Points, in no order, along strands that fork, close into loops and pass close to each other.
Two points are linked if the straight distance between their rows is under 131. Some points are linked to none.
<785>: [  5   3 -20 -15  21 -28 -20 -21  12  -1  14   5  38 -20  10  12 -18  -4
  -5  11   4  18 -19 -32 -27  -7  13  13 -27   1  -1 -18  -7  -7 -23  21
  17  -8  -9  -9 -16  -4  -7   9  22   4  10  19  20  16   8   8  -3 -15
  11]
<290>: [  3  -5  18  30  16  13  -8  16   5 -17 -24  22  -3   5 -20 -28 -10   3
 -23  15   6 -52 -10 -22  38  26  -3 -18   8  36  18  20   4  -5 -20  57
 -10  11   3  -1  22   8   4   3   4 -34  -2 -13 -26 -19 -23  47 -15  32
  -1]
<19>: [-29  -2  -7 -12  15 -19 -34 -25  32  10  22   8  25   6  23  13 -16  13
  40  28  -3  46  -5 -16   8 -35  28 -15  -6 -34  36 -30   4  -3  12   5
  32 -14   3 -50  -6 -11  -4  17  22  11 -35  35  12 -24  19 -20  16  28
 -29]
<332>: [ -1  14  15   0 -15  12   3 -15 -11  25 -35   9 -20  33 -37   7  -7 -43
   6  20 -11  22  -4  -1 -21 -18 -30 -15 -20 -34 -16   2  13 -21 -19  22
  -7  -9   6  15  13 -15 -18  16   6  15  27   4  17  27 -20  17 -47 -62
  37]
<172>: [  9 -38  32  27 -16  28  32  21   8  18 -20 -29 -18 -19 -20 -10  20   3
 -29 -31   6 -25   5  17   1  34 -10  31  28   2 -50   2 -27  28  12 -62
   3  20  -1  29  10  11  -2   5 -15   1   4 -53 -20 -11   2 -39  20   3
   1]
<135>: [-44 -43  -8 -10   4  -3 -15   1  -5  12 -42 -35  -2 -23  12 -10  13   4
  15   3  -7  -9  -8 -12 -42 -15  -4  10  29  15   4 -20 -33  10  34 -26
   5  -1 -54 -20   3  28  -3  12   1   0  25 -16 -23 -14   9  -2 -16  22
 -10]
<336>: [-59 -56   9 -11  37  -3 -19  -9   5  25 -22 -21 -20 -38   1 -17 -20 -21
  17  15 -17 -23 -14 -30 -32 -22 -11  12  24   8   2  -6 -45  28  15  -4
   9  12 -15 -11 -12  25  -4  24   6   2  40 -36 -18  -3  19  24 -16   6
   8]
<68>: [  1 -35  11  -7   5 -10  12  -6  61 -15  13  13  -4   3  -8  19  -5  -8
  29   9  -3  21 -16  28  54  -1  -9  21   1   4 -22   7   2  23 -10 -22
  14  25 -10  -9  13  -4  19  34 -39  19 -18 -29 -18 -18  29  10  32  15
 -13]
<262>: [-18 -21  15  -8   6  16  30  37 -21   4 -11 -23 -26 -25   4 -35  35   7
 -13 -20  -8 -34  14  19  19  22 -16  37  33  20  29  17   2  34  20  -2
 -19 -14   2 -20   7  17   0   3 -21  -9  -5   2 -32 -30   5   0 -20   9
   2]
<692>: [ 11   7  10  11   0  -3  -9   9  71 -33 -11  36  35  31  -7   8 -17   3
  19   4  19   3 -13  14  38  10   9 -16   2  40 -21  16  12   9 -34 -16
   4  49 -37   5  36 -11  41  -2 -28 -15 -37 -47 -13   1   0  10  30  18
 -13]
<18>: [  5  -9 -25  -2 -17  10 -29  29 -30   7  -4 -16  -8 -10   5 -29 -23  -3
 -51  14  14 -26 -20 -17 -47  -5   4 -24   6  -6   6 -26  -1 -40  37   7
 -34 -35 -10 -13 -43  14 -28   8  15  -6  51  40  32   5 -23 -15  -9  16
 -13]
<350>: [-23  -6  23 -18  17   6   9  19   2   1 -42 -16 -47  37   1 -24   3 -18
  20   9  16 -22  23   6  -8  -5 -33   1  22  33  -4   4  -1   6  19  -3
 -22  12 -28  11  11  -9  19 -13 -17 -26 -15 -41 -40  25  -2  38 -10   6
  16]
<549>: [ 15  21  62  32   9  -3   8  11   5  11  34 -21 -18  31 -32   3   6  24
 -40  -9  15   4  14 -12  52  31  -1  14 -18   5 -28  20  16 -21 -10  -6
 -17  20  40  30 -11 -30  -9  17  27 -19 -23 -33   5   1  -7 -18  13  -8
  19]
<673>: [ 22  37 -30  -3  20  -8   2  -3  17 -42  60  41  12  13  18  17   0  18
  27 -10 -11  28  10   0  41  -7   2   6 -33 -17  21  13  32   8 -19  19
  13  15  28  -2  11 -42  24   1 -16  14 -52  30  19   4  13  12  24  16
   0]
<191>: [ -3  18  46  35 -30  19 -22  -8 -24  28 -12  -9 -10  15 -49 -12   7  21
 -17   1  12 -12  15  11 -20  -9  -5 -18  -7 -23 -18  -4 -26 -35  20 -26
  -5   2 -13  35   7  -2 -15  -5  11 -16  -8 -36   0   7 -23 -23   8 -25
   5]
<266>: [-32  -4   0   1   6  -7 -41 -27  11  12  10  20  15  -5   2  14 -34   9
  35  35  -5   8 -19 -13   7 -39  28  -7   5 -16  17   2 -26  10  14  19
  28   8 -20 -29 -12   0  -7   9  11  17  -3   4   4 -30  36  -7  12  10
  -9]
<179>: [-24  -6 -20 -15  -6  -1  22  16  10  19   0 -36 -11  11  26   7  16   8
  17   6  -1  26  15   2  18 -14 -11 -18   6 -17  24 -20  10   1  37 -19
   9 -31  12 -19   4   1  -7   6  12   7 -16  16  -3 -35  -1 -37  19  40
 -25]
<992>: [ -7 -39  16 -28   7 -11 -31   5  34 -18 -22  25   6  13  -9 -10 -28  -9
  15  37  13 -23 -47  -4  -3 -19  16  -7  15  32  -6 -14  17  21   2  13
 -24  17 -66 -24  -9  30  15  39 -41   3  18 -17 -17  17  18  31  -1  14
 -23]
<78>: [  6 -28 -21 -31   1   4  25  22 -13 -13 -25  -9  40 -22  29 -12  10   1
  -8 -21  -4 -17 -18  11 -45  26   5  33  23  29   9   2  13  39   4   8
 -20  -5 -37 -25   2  38  -6  13 -22   6  30  23 -24 -18  -2  -4  -7  13
  -5]
<509>: [ -1 -24  25  15  48   7  26  20  52 -11 -18   0 -10  21  -8   0  -6  -7
  -6  -7  28 -12   0 -14  60  33 -14  22   1  33 -20  17  15   8 -38  -7
  10  34   8  10  26 -15  23  -5  13 -34 -14 -49 -17 -15  -7  27  16  12
  14]
<527>: [ 25  19  66  11 -37  30   3 -13 -31  26  12 -18  -4  16 -60 -19  26  -8
 -22   4 -10 -16   4  21  -2  12  -6  -3   1 -18 -17 -11   7 -29   8 -48
 -26   0   1  44   3  19 -21  30  -4   4   0 -14 -11  16 -20 -35 -24 -63
  -1]
<821>: [ 28  -3 -29  37 -33   4   8   2   9 -14  -4  19  48 -29  -1  19 -10  16
 -43 -30   8  -6 -14   3   0  20  27 -23   6   1 -14  15 -17   3 -20  -8
  30   9  -5   4  34  21 -17 -26 -10  -3   5   0  16 -52 -10 -27  30  38
 -25]
<479>: [  8   6 -26 -30  -2 -15 -17   9  -9  16  19 -38  26  10  20 -13   4  10
  -6  20  22  25  -5 -14 -20   4   8   1   2   1  16 -30  34   5  41  -8
 -35 -22 -12 -26 -27   6 -25  13  29  14  15  50  10   6  18 -17  11  -7
  -4]
<1004>: [-10  18  13  19  15   1   3 -12 -25   7  47 -49 -11  -2  12   1  36  31
   6 -26 -11   4  44 -13   7 -14  25  -5   9 -13   0 -18 -21 -30  32 -42
   0 -10  35  17  -8 -12   3 -20  37 -15 -24 -25   2   4  13 -44  21  15
 -12]
<647>: [ 26   0   7   9 -21   2 -30 -13   3  -3   5  42 -30  -9 -11   8 -34 -26
 -10   3 -11 -10 -25  19  16 -23   4  -2 -19 -18 -25  15 -32 -23 -23  13
   9   8  18  26 -12  -6  15 -31 -40   7   7 -15  31  20   4  11  11   0
  -2]
<395>: [ -6  -6  18   7 -29   6 -21   2 -39   9 -40  -1   6  -9 -31 -30   7  -3
  10   2   6 -22  -5  11 -55 -25   1 -14   8 -17  -1 -26 -22 -42  29 -26
 -10 -11 -54  -8  -3  27  -1 -12   4   3  24 -11 -14  24 -16  -3 -41 -22
  -6]
<815>: [-11   7  -2  38  -2   8  -4   1 -13  -6  -9  38 -22 -19  -2 -24 -11  -5
 -13  -8 -10 -32   8 -12  31  10   2 -31   3  20  23  27 -25 -10 -22  57
  12 -12  35   2  11  -5   0 -23 -21 -22  -3 -15  -8 -20 -26  36 -24  36
  -4]
<948>: [ 11 -12 -18 -13  10  10  42  -8   3  -7 -18 -17  -1   6   6  11  28 -15
  15 -16 -18  15  -6  -4  -4  11 -23   5  -1   9  23   2  21   6 -17  18
  15 -12  22 -18  23  -6  -4  31   4  23 -25  23 -32 -13 -29  24 -45 -11
   4]
<679>: [ -3 -11  -1  20 -32  16 -25  16 -43  12 -40  -2   7  -9 -21 -24 -11  -4
 -24   8  25 -32 -21  11 -60  -2   1 -27  10 -13  -4 -17 -10 -49  15 -13
 -12 -21 -39 -17  -8  28 -22 -16  11  -6  48  29  21  21 -38 -23 -18   0
 -11]
<786>: [  4 -22  -5 -11   0   3  15  23  31  22 -41 -16  11   4  -3   6  -6 -14
 -13  -5  28   2  -5   5  -3  33 -10  -9   4   6  -7  12  28  20 -11  -3
  -4 -16  -5 -22  14   7 -12 -10  14   1  43  21   1 -19 -23 -10   4  20
   5]
<591>: [  4 -21 -17 -31  -6  19  38  44  -4 -12 -29 -23 -15   3  17 -17  42   9
  -5 -19 -10 -18  -8  38 -29  33 -26  22  33  20  26   9  36  50  16   2
 -32 -14 -14 -19   5  19  -6  11 -13  -5   5  28 -36 -13 -15   9 -28  -8
   3]
<664>: [ 40  27 -34  -3  -5  -8   5  -2  16 -38  35  37 -20  10  20  35  -4   2
  19 -20 -13  28   5  33  31 -12  -8  16 -25 -23 -17  29  14   9 -20  -3
  19  11  15  20   7 -46  24 -31 -25  16 -12  19  23  17  14   3  17   8
   4]
<858>: [ -1   6 -18 -10   6  -3   0  18  -6   8 -29  -8 -24  13  24  -5   4  -3
   0  12  13 -10  26   1  -5 -24 -21 -19   1   5 -17  -1   6   2  11 -11
 -21  -7  10   7 -10 -14  -4 -43   5 -31  24  -9  18  28  -8  13   9  19
  16]
<651>: [  3   7  -4  22   6  -7  -1 -10  26   7   7 -12  49  -4   0   7 -10   5
 -34   4  13  14  -7 -37  15  35  10 -35 -13   7   1   5   3  -6 -22  22
   9   1  17  -8   3  -1 -20  -3  43 -15  -5   2  16 -27 -13  -7  19  22
  -9]
<723>: [ 26  -4  29   2 -26   5   3  -2 -18  21  24  -7 -17   6 -41 -13   3 -10
 -35   0  -6 -11 -10  -2  14   8  -4  11  -2 -24 -28   2   3 -30  15 -14
 -23 -11  20  14 -24  11 -28  21   3  18  25  14  15   7 -13 -26  -1 -26
  11]
<454>: [ -9 -13  11  -5  13  -4  26  17 -23  14   8 -29 -40 -21   3 -11  14  -2
 -17  -9 -16 -15  21  -9   8  10 -16  16  16   8   7   1  -4   7  19  -3
 -16 -13  29  -2 -21   6  -5  -7   4   0  -3  -2 -26  -5   3  -9  -8   8
  10]
<426>: [ 45   2  -5   3 -11 -12  19   8  11 -18  17  32 -10  -4  -7  29  -9 -13
 -12 -19 -11  13  -5  20  10  12 -21  17 -35 -21 -33  43  19  19 -39  13
   6  14   7  21   4 -27  12 -30 -23  18  23  24  38  21   1   3  19 -23
  22]
<866>: [ 14   3  -8  -2  -4  11  50 -29   8 -14 -14  13  11 -12  -5  13  18 -36
  32 -28 -35  13  -5   6 -25   6 -13  -2 -19   4   5  -4  -5   3 -47  14
  39  -3  19   2  34  -3  -8  10  -8  33 -27  -3 -35   3 -34  28 -52 -34
   3]
<985>: [  4   9   5 -11 -14   7  26 -13  26   9 -35  -6 -18  58 -11  16   9 -31
  27   7  -4  42  10  11 -18 -16 -33 -29 -33 -23 -12 -12  26 -24 -13   0
   4 -18   8  17  28 -19  12   6   4  15 -13 -10   4  26 -33  24 -29 -29
  10]
<590>: [ -4 -48  -2 -11 -15  -4  -1  -8  66 -13 -12  26  -5  -1   8  42 -36 -38
  22   2  -1  12 -33  36   7 -18  -4  22   2 -18 -47  14 -13  25 -30 -39
  28  13 -33  -3   8  -2  22   9 -43  34  14 -14   3  -4  27   6  35  17
  -6]
<758>: [ 24  30  38  -8  11 -28 -35  -3 -18 -29  42  24  30  -1 -19  -9   4  23
  -8   2  -5 -16   0  -2  13  -6  23  16 -27  36 -15  14   9 -12  -7  16
 -28  39 -13  35 -21 -10  11  18 -13 -19  -1 -25   3  50  16   8   0 -46
   8]
<754>: [ 44 -11 -15  23 -34  14   9   0 -19  -9  15  13  33 -37  -4  -7   5  13
 -39 -35  -7 -15 -25  11   1  43  19   6   5  19 -15   2 -14   3 -11  -4
  -1  -5   4   8   0  29 -16   3 -20  12  11   9  16 -20  -9 -35  13   6
 -15]
<50>: [  5   6 -24 -14  15 -10  17 -30  -9   2  -5   9  16 -23  -2   3 -12 -35
  -4   7   1  -2 -13 -20 -40  19  -7  20 -20  -4  -2   3 -10   6 -33  40
  -2  -8   7  -1 -26   3 -14   9  16   7  36  23   9  20 -18  20 -32 -39
  34]
<452>: [ 30 -10 -33 -17   0   1  35   5  -3   0   0 -16 -13 -11  34  -3   7 -14
 -26 -29   3  -7   2   6 -34   5 -15   5  -9  -7 -28  -5  -2  -4  -1  -5
 -13 -21  26  12 -28  -8  -1 -14   2 -15  35  14  29  30 -13   0   7  18
  12]
<28>: [ 16  23 -14  -9   5 -11  14  21  -5  -2   8 -17 -11  17   6 -12  10 -16
 -11  13  17   3  16 -30  10  19 -28  -6  -8   9  15   3  42  -1  -5  30
 -32 -15  29  -9  -7 -17 -18   9  22 -12   2  32  13  22 -21  16 -20 -19
  26]
<959>: [  3  -1 -19  -4  34 -32   0 -11  17  -2  23  -6  34 -25  20   9 -20  -2
 -28   2  11  20 -11 -52  16  18   9   2 -24  12  -5   1  13   6 -37  37
  17   2  22 -10 -14 -10 -12   8  34  -2  20  37  31  -6  -1  -3  20   6
  13]
<597>: [-10  17 -31 -48  31 -19 -23  10  13 -11  26 -15  16  33  40  17  24  19
  28  20  14  28  -2   3   5 -17   5  20  19   7  10 -24  47  34  25 -24
 -28   8 -22 -10 -21 -15  18   9   5  -4 -20  34   4  12  52 -10  45  -2
  -5]
<699>: [-50 -16  21   7  28 -13 -30 -15   2  20  12  -3 -14 -32 -12 -13 -12   2
  21  35 -17  -2   3 -33   5 -26   6   3  12  -9  21   0 -38  21   8  10
  15   1   3 -13 -10  -8   1   4  24   7  -1 -23  -1  -4  38  17   0   1
  16]
<421>: [ -8  -8 -17 -28  17   9  43  20   0 -14 -31 -14 -27  16  17  -6  18 -28
  19   5 -20   4  -7   8 -11   8 -36  12  14   9  38  10  52  34  -3  20
 -24 -22  -2 -17  13   3   2  30  -9   9  -3  26 -36   7 -22  47 -51 -27
  11]
<997>: [ -6  63 -44 -25  13 -12  -6 -15 -18 -25  39  11  18 -14  34  21  25  25
  57 -10 -21  30  26   4 -21 -25  30  22   1 -17  35  -8  21   1  21   4
   6  -3   7  -1   4 -36  10 -12   8  11 -40  35  -4  20  37  -1  -7 -19
  -8]
<46>: [ -5   5  34  52   3   4   3 -10  -6  12  29  -4 -16   4 -13  12   1  27
 -28 -21   0   3  28 -15  68  24  14  -6  -4  -2 -31  22 -16  -4 -24 -20
  13  26  30  27  12 -23  15 -12  13 -30 -27 -47  -4 -28  12 -16  32  26
  -6]
<546>: [ 18   1 -43  33 -44  18  28  -3   3  -6 -18   4  59  -9   5  36   9  18
  -2 -38   0  23  -2  14 -18  24  14 -26   3 -15 -10   4 -23  -8 -24 -21
  57  -4   1  -8  51  21 -12 -26  -3  25 -17   1   9 -50  -9 -30  20  27
 -25]
<88>: [-11  -3  66  25 -19  12 -37  12  -6   7   6  15 -22  34 -44 -12 -12  19
   1   8  13 -23   4  13  32 -28  10 -13   2   9 -21  13 -18 -13  14 -28
  -2  34 -30  30  10   0  19  -3 -25  -9 -14 -67   4   3  25  -4  15  10
 -12]
<307>: [-15  26 -23 -23   4   1   3  -9   1  -3  33  -6  21  -6  24  23  36  25
  59  -3 -16  41  24  11  -2 -27  36  25   4 -30  17 -18   5  13  40 -24
  17   0 -10  -7   0  -7   6  14  10  27 -58  12  -7 -12  49 -35  16 -13
 -10]
<905>: [  5  23  16  27  -7   0 -15 -16  -7  17  15 -13  53  17 -28   7  -9  13
 -25   4  14  28   5 -34   0  32  30 -39 -42  -5   9  -4  11 -29 -11  11
   7 -11  13 -15  11   3 -29  25  58  -7 -21  14  10 -20 -36 -30  -6 -23
   1]
<780>: [ 26  43 -19  -3  12  -6  18  -8  -7 -12  17 -26  32  32   9   9  15  -2
 -11  -3   9  29  11 -34   5  30   2 -29 -38  -2  21  -7  37 -27 -18  16
  -2  -9  36 -13  12 -18 -18  23  51 -11 -24  20   6  11 -30 -10 -26 -19
   1]
<575>: [ 12  14 -24  17 -20   3 -14 -34  -7 -26  29  45 -21 -31  -2  13 -21 -13
  24 -24 -23 -16  -5  31   4 -37  19  17 -10 -22 -16  10 -46 -14 -27 -15
  28   3  23  31 -21  -3  16 -32 -48  18  -9 -11  32   7  33   9   8  -6
 -11]
<140>: [-23   2  -3 -14 -19  15 -29   0 -25  -3 -46  30  10   5   0 -22 -10  -4
  29  28  -2  -3 -21  39 -62 -50   1  -9   6  -9  14 -28 -12 -21  27   4
  -6 -16 -82 -27  -6  36  11 -15 -25  14  16  -3 -25  25  -6  24 -41 -18
  -3]
<561>: [-25   9  24  45  14  10  -3  -6 -26  16  38 -28 -15  -3   1 -10  12  43
 -23 -18   9 -14  29 -31  41   2  18 -20   2   2   5  -8 -41 -32  20 -25
   8   3  43  12  -6 -14  -4   8  30 -25 -41 -44   8 -10   1 -35   8  25
  -2]
<707>: [-28   0  29  -1  22  21  27  12  -9  13 -36 -14 -43  19 -18 -21  15 -11
   5  -1   7 -34  23  -5   0  22 -27   7  28  31  10  22  -1  18 -11  13
  -6  21  -7   6  14   5  12  -8   9 -31   9 -24 -47  12 -21  44 -45 -18
  29]
<830>: [  0 -33  20  14  35  -2   9  11  75  -9 -35   9  32  30  -6   7 -19 -15
   7   8  33  -9 -15  -9  26  34  -2   5  19  41 -21  16  20  17 -33  -9
   8  43 -39 -11  35   8  28   7  -8  -8   1 -42 -19 -16 -10  22  22  14
   0]
<339>: [ 30   4  13   1 -10  -8   0  -8  37 -34  16  18   3  12  -1  10   6   5
   7 -18   2   2 -14  29  36   5   7   0   0  24 -19  13 -10   0 -12 -18
 -10  28 -11  27   9  -1  21  14 -42  -2 -32 -36 -11   5  10   4  33   3
 -28]
<637>: [ -7  15 -31 -51  30 -21  19   9   9 -26  18 -27  12  17  42  23  38  35
  48  -3  -7  37   8   9  16 -11   9  50  25   6   4 -10  27  37  33 -33
   0  16 -12  -8   0  -9  34  14  -6   2 -43  14 -10  -9  55 -11  38   7
 -19]
<499>: [-17 -16 -35   5 -15  11  28  -8   4   7  -3 -17   5 -17  25  39  20   7
  10 -11 -33  34   1  26   3   0  -4   9  10 -27  19   1 -10   7  18 -17
  51 -22  28 -30  18  24 -20  -3  -6  22 -12  17  -6 -66   7 -48  14  41
 -15]
<888>: [ 15  13  16 -21  -4  -8 -14 -16 -19 -23  18  33  35 -17 -23 -12  -9   7
  12  17 -13 -16   0   8 -14   0  12  15 -15  25  14  -1   4  -6  -9  21
 -18  26 -38  14 -15   4  -1  18 -18   6  10   1  -1  39  18  17 -13 -43
   0]
<329>: [-29  -9 -13 -11  -9  -2 -46  13 -11   5 -50  30  22  -2   4 -10 -31  13
   4  29  11  -8 -20  18 -56 -26  13 -22  20  10  19  -1   3   0  38  14
 -23 -15 -74 -37   7  32   2 -22 -24  -5  37  35  -7 -14  -8  12 -13  15
 -15]
<934>: [ 27  -5  -4   1 -34  -3  15  13  -6  13  -5  32 -10 -19 -15  29 -17 -13
 -20 -13  -4  -7   2  25   4  29 -30  14  -9 -21 -15  47  14  34 -28  16
   2  -4   8  -3   3   2 -20 -38  -9  23  40  34  19 -10  -3 -10  14 -18
  24]
<70>: [ 22  16 -22 -26   6 -11  34   8  16 -12 -19 -10  -1  42  20   9 -11 -35
  -6  12  13  22   1 -18 -17  12 -27 -12 -31   5 -14   7  39 -14 -19  17
  -8  -2   9   7   7 -17  14   5  12 -11  17   2  16  34 -27  26 -10 -19
  21]
<936>: [  1   1 -44  13 -28  10  24 -19   3  -3  10 -12  53 -35  17  35  20   5
  10 -31 -19  40  -1  21 -19  11  23   9  20 -17   2 -18 -30   8  -4 -27
  69 -18   8 -25  37  33 -17 -10  -6  22 -20   7   4 -51   9 -55  18  27
 -18]
<222>: [-23   5 -19  -8  17  -2 -21  -4   1  12   7 -12   1  14  19   7   6  13
  20  19  -5  26   5 -18   4 -36   9 -34   0 -10  35 -21   8 -10  36  19
   1 -34  19 -33 -16  -4  -9  14  27  11 -38  38   5 -26   1 -14  -7  23
 -30]
<839>: [ -6 -20 -55 -20  22 -12  12   3  -5 -15 -35 -18  68 -42  52  -4   4  14
 -21 -32   4   1 -23 -27 -40  27  13  19   9  27  27 -19  11  36 -23  29
   6  -3 -14 -45   1  37 -14   9   1  -7  37  35 -15 -31 -12  12 -13  17
   2]
<247>: [ -6  49 -29   5 -11  -9 -17 -35 -33 -19  52  36   4 -35   7  21  13  19
  63 -17 -28  12  16  25   3 -36  34  20  -4 -37  44  -7 -21 -13  13   1
  40 -10  17  14 -12 -18  15 -26 -15  28 -42  14   6  -1  27  -5  -2  -8
 -10]
<371>: [-25  17  13  11   5  -5 -25  -3  -2  30  -8 -10  -5  24  -1 -11  -2  10
  19  36   5  15  22 -20  12 -25  13 -41  -5  -6  29 -27   2 -23   7  28
   1  -9  12 -28   1 -10  -6  13  50 -15 -19   2 -10  -6  -7   2 -22   4
  -1]
<778>: [ 17  19  64  37 -21  -2 -36   1 -21  -1  12  18 -23  19 -42 -23   0  18
 -37  -9   4 -26  12   2  14 -14  10 -22  -6 -12 -33  -6 -19 -37   4 -15
 -33  11   5  54 -13  -8  10  -1 -15 -21   0 -41  11  25   2 -11  12 -26
 -12]
<171>: [ 14 -42   8   0 -16  -3 -11 -14  38  -3   2  39 -19  -1 -14  25 -42 -34
  -8  12 -15  -6 -35  30  18 -29 -12   7 -18 -21 -46  10 -31  -9 -36 -22
  14   2   0  24 -16  -7   8   3 -47  21  30  -4  25  12  11   5  35  16
 -10]
<35>: [-31  10  15  18   5   2  -7  -8 -26  50   9 -33 -33   4   2  -9  -9   0
 -14   8  -8   3  18 -31  -2 -18 -10 -39 -11 -19   8 -18 -29 -35  11  10
   8 -31  47   4  -8  -6 -15 -10  51 -17  -2  -9   8   7 -18  -7 -12   7
   2]
<418>: [  8  21 -24  16 -10  -1  -7 -27 -20 -21  55  23 -21 -38   9  25   6  -1
  19 -16 -18   4  28  24  10 -24  24  30   2 -27   6  10 -46  13  -1 -16
  56   6  32  28  -8 -26  23 -49 -36  16 -32 -24   9 -12  40 -15  23  19
  -2]
<741>: [  0 -33  69  20 -37  13  -1   3   4  13   1  -4 -34  -3 -41 -12  13   6
   0 -13  11 -24   4  27  17   7  -9  16  23   0 -28  20 -23   7  12 -55
 -10  30 -15  39  11   8   7   4 -39   5 -11 -65 -15  -4   9 -15   9 -10
  -5]
<463>: [-27  11  40  13  12  20  21  14 -45  25   3 -22 -66  -3 -13 -21  19   5
 -22  -2   6 -30  34 -15  33  25 -27  17  25  11  21   7  -3   2  13   7
 -24  -2  42   5 -10 -11   5   8  12 -15 -18 -15 -29   9  -7  28 -39 -18
  23]
<580>: [-24  27 -16   0   8  -3 -12 -11 -27  15  24 -18 -12 -13  18  -1   8   3
  13   4  -5  14  22 -16 -23 -37  15 -12  -9 -22  19 -24 -32 -24  27 -10
  11 -19  23   4 -13 -11  -9 -39  44 -20  -4  12  21  13  16 -23   4 -12
  -2]
<944>: [ 45 -56 -39 -32  -3  -2  31   0  19 -10  -7 -14 -13 -31  47   6 -23 -21
 -23 -15  13  -5 -30  -1 -21  10 -11   0  -9 -10 -52 -24  -5   5 -12  -8
  -5 -12  20   7 -35  10  -2  -5  -7  -9  70  28  44  27  -3   7  48  27
 -13]
<614>: [ 22  38  66  20   5 -14 -21 -10 -21 -10  36  10  -3  39 -38  -6   3   5
 -32  14   0  -5   8  -4  32  13   5   7 -24  10 -20   6  10 -12 -13  14
 -22  31  30  40 -18 -16   9  19   4  -7  -7 -43  -3  39   8  -5  18 -33
  15]
<279>: [  8  21 -52 -53  34 -27  -5  23   5 -12   2 -19  22  18  68  -3   5  20
  -1  10  24  23   0 -21 -17   1   8   5  10  15  12 -39  55  22  34   1
 -27  -2 -11 -26 -39 -17   4 -12  10 -21  16  54  17  13  28 -16  31   2
 -19]
<819>: [-50 -43   3 -12   9  14 -26  14   0  21 -50  -1   2  -7   4 -22  -8   1
   6  17  14 -20  -6   3 -43 -12  13 -20  33  19  29  -1   0  19  31   5
  -3  -6 -64 -40  16  43   5  -3   2   0  22  10 -31 -23 -13  15 -20  24
   8]
<223>: [-15 -10 -34  24   4  -3 -10 -16  -7  -3 -35  17 -33 -11   9 -22 -32 -14
  -5   2  -5 -40   9  -1 -16 -13 -11 -39   2  20   8  10 -34 -20 -24  42
   9 -12  15   6  11   6  19 -30 -10 -13   6  -2  -1   1 -42  33 -39  39
  -5]
<486>: [-12   7  25  -8  24  -9  -4  30  11  11 -36 -17 -49  44  -2 -17  -3 -11
  -9  22  29 -16  23   4  -6  -8 -33 -19  -6  21 -28  -4  11  -5  10  -5
 -38  10 -15  28  -4 -14  10 -40   7 -47  15 -30 -13  34  -6  33   5  -4
  25]
<583>: [ 35  43 -44 -29  11 -12  -8 -21   0 -52  57  20  23   4  37   7  18  38
  58 -22 -16  33  -3  16  17 -14  21  11 -15 -12  40 -15  36   7   1  -5
  19   3   6  10  16 -28  36  11 -21  22 -66  26   1  23  29  10  13  -5
 -14]
<134>: [ -3  -3  11  -8 -12  10   4 -16 -28  30 -12  12 -20 -20 -32 -12 -21 -45
  -3  20 -18   1  -4 -16 -23   5 -30  20 -14 -29   4  12  -3   4 -10  44
  -5 -15  18   6 -16   6 -25  15   5  27  46  33  16  16 -23  25 -46 -55
  43]
<49>: [ 21  11  10   7 -37  11   9  -6 -10  13  20  13   4 -21 -29   2 -10   0
 -23  -9  -9  -5  -9  17  -3  20   6   8  -4  -8  -3  19  -5  -2  -3   3
  -5 -16   9   5   0  11 -33  -8  -2  25  10  24  18 -13  -9 -15  -3 -29
  11]
<756>: [-30  -5  -4 -16   0  -5 -22  26 -31  23   2 -27   3 -10   4 -25  -2  -2
 -25  41   2  -5   9 -14 -21  -6  13   9  18  -6  28  -6   8   8  42  19
 -42 -28  -2 -32 -42  20 -30  13  21  17  38  51  17  -6   1 -19 -13   6
  10]
<447>: [  7  -9  43  28  16  10  -4  12  11  -4 -15  17  -4  10 -35 -18 -14  -2
 -30   6  24 -37 -19 -15  56  36  -9   7  14  34  -2  24  11   8 -14  12
 -22  31  -6  11   7   1   3  19   2 -23   3 -34  -9  -7  -8  24   4   9
   4]

A piece is all that can be reached along the links. How many separate loops has the piece of each point below (a circle has one, a figure eight two, a Y none), and how many tips (points with one link)?
<815> => loops 2, tips 3
<50> => loops 1, tips 0
<839> => loops 0, tips 3

How many points has the smallest loop of links through each point below? Write - if it is on no loop.
<35> => 20
<819> => 31
<830> => -
<780> => 11

A fork is a point with three links, a tip a point with one. Leave the first point through the second and follow the links. Name the first fork or tip that comes.
<597> / <279> => <222>
<339> / <692> => <223>
<371> / <35> => <614>
<266> / <699> => <997>

Name the points in between on the shortest way along the links from the first point to the second, in order.
<350> / <866> => <707> > <463> > <454> > <262> > <591> > <421> > <948>
<290> / <821> => <447> > <509> > <830> > <692> > <339> > <68> > <590> > <171> > <647> > <575> > <418> > <247> > <997> > <583> > <673> > <664> > <426> > <934> > <49> > <754>
<756> / <171> => <479> > <279> > <597> > <637> > <307> > <997> > <247> > <418> > <575> > <647>
<934> / <266> => <49> > <754> > <821> > <546> > <936> > <499> > <179> > <222> > <19>
<88> / <819> => <778> > <614> > <549> > <46> > <561> > <1004> > <580> > <35> > <371> > <222> > <19> > <266> > <699> > <336> > <135>
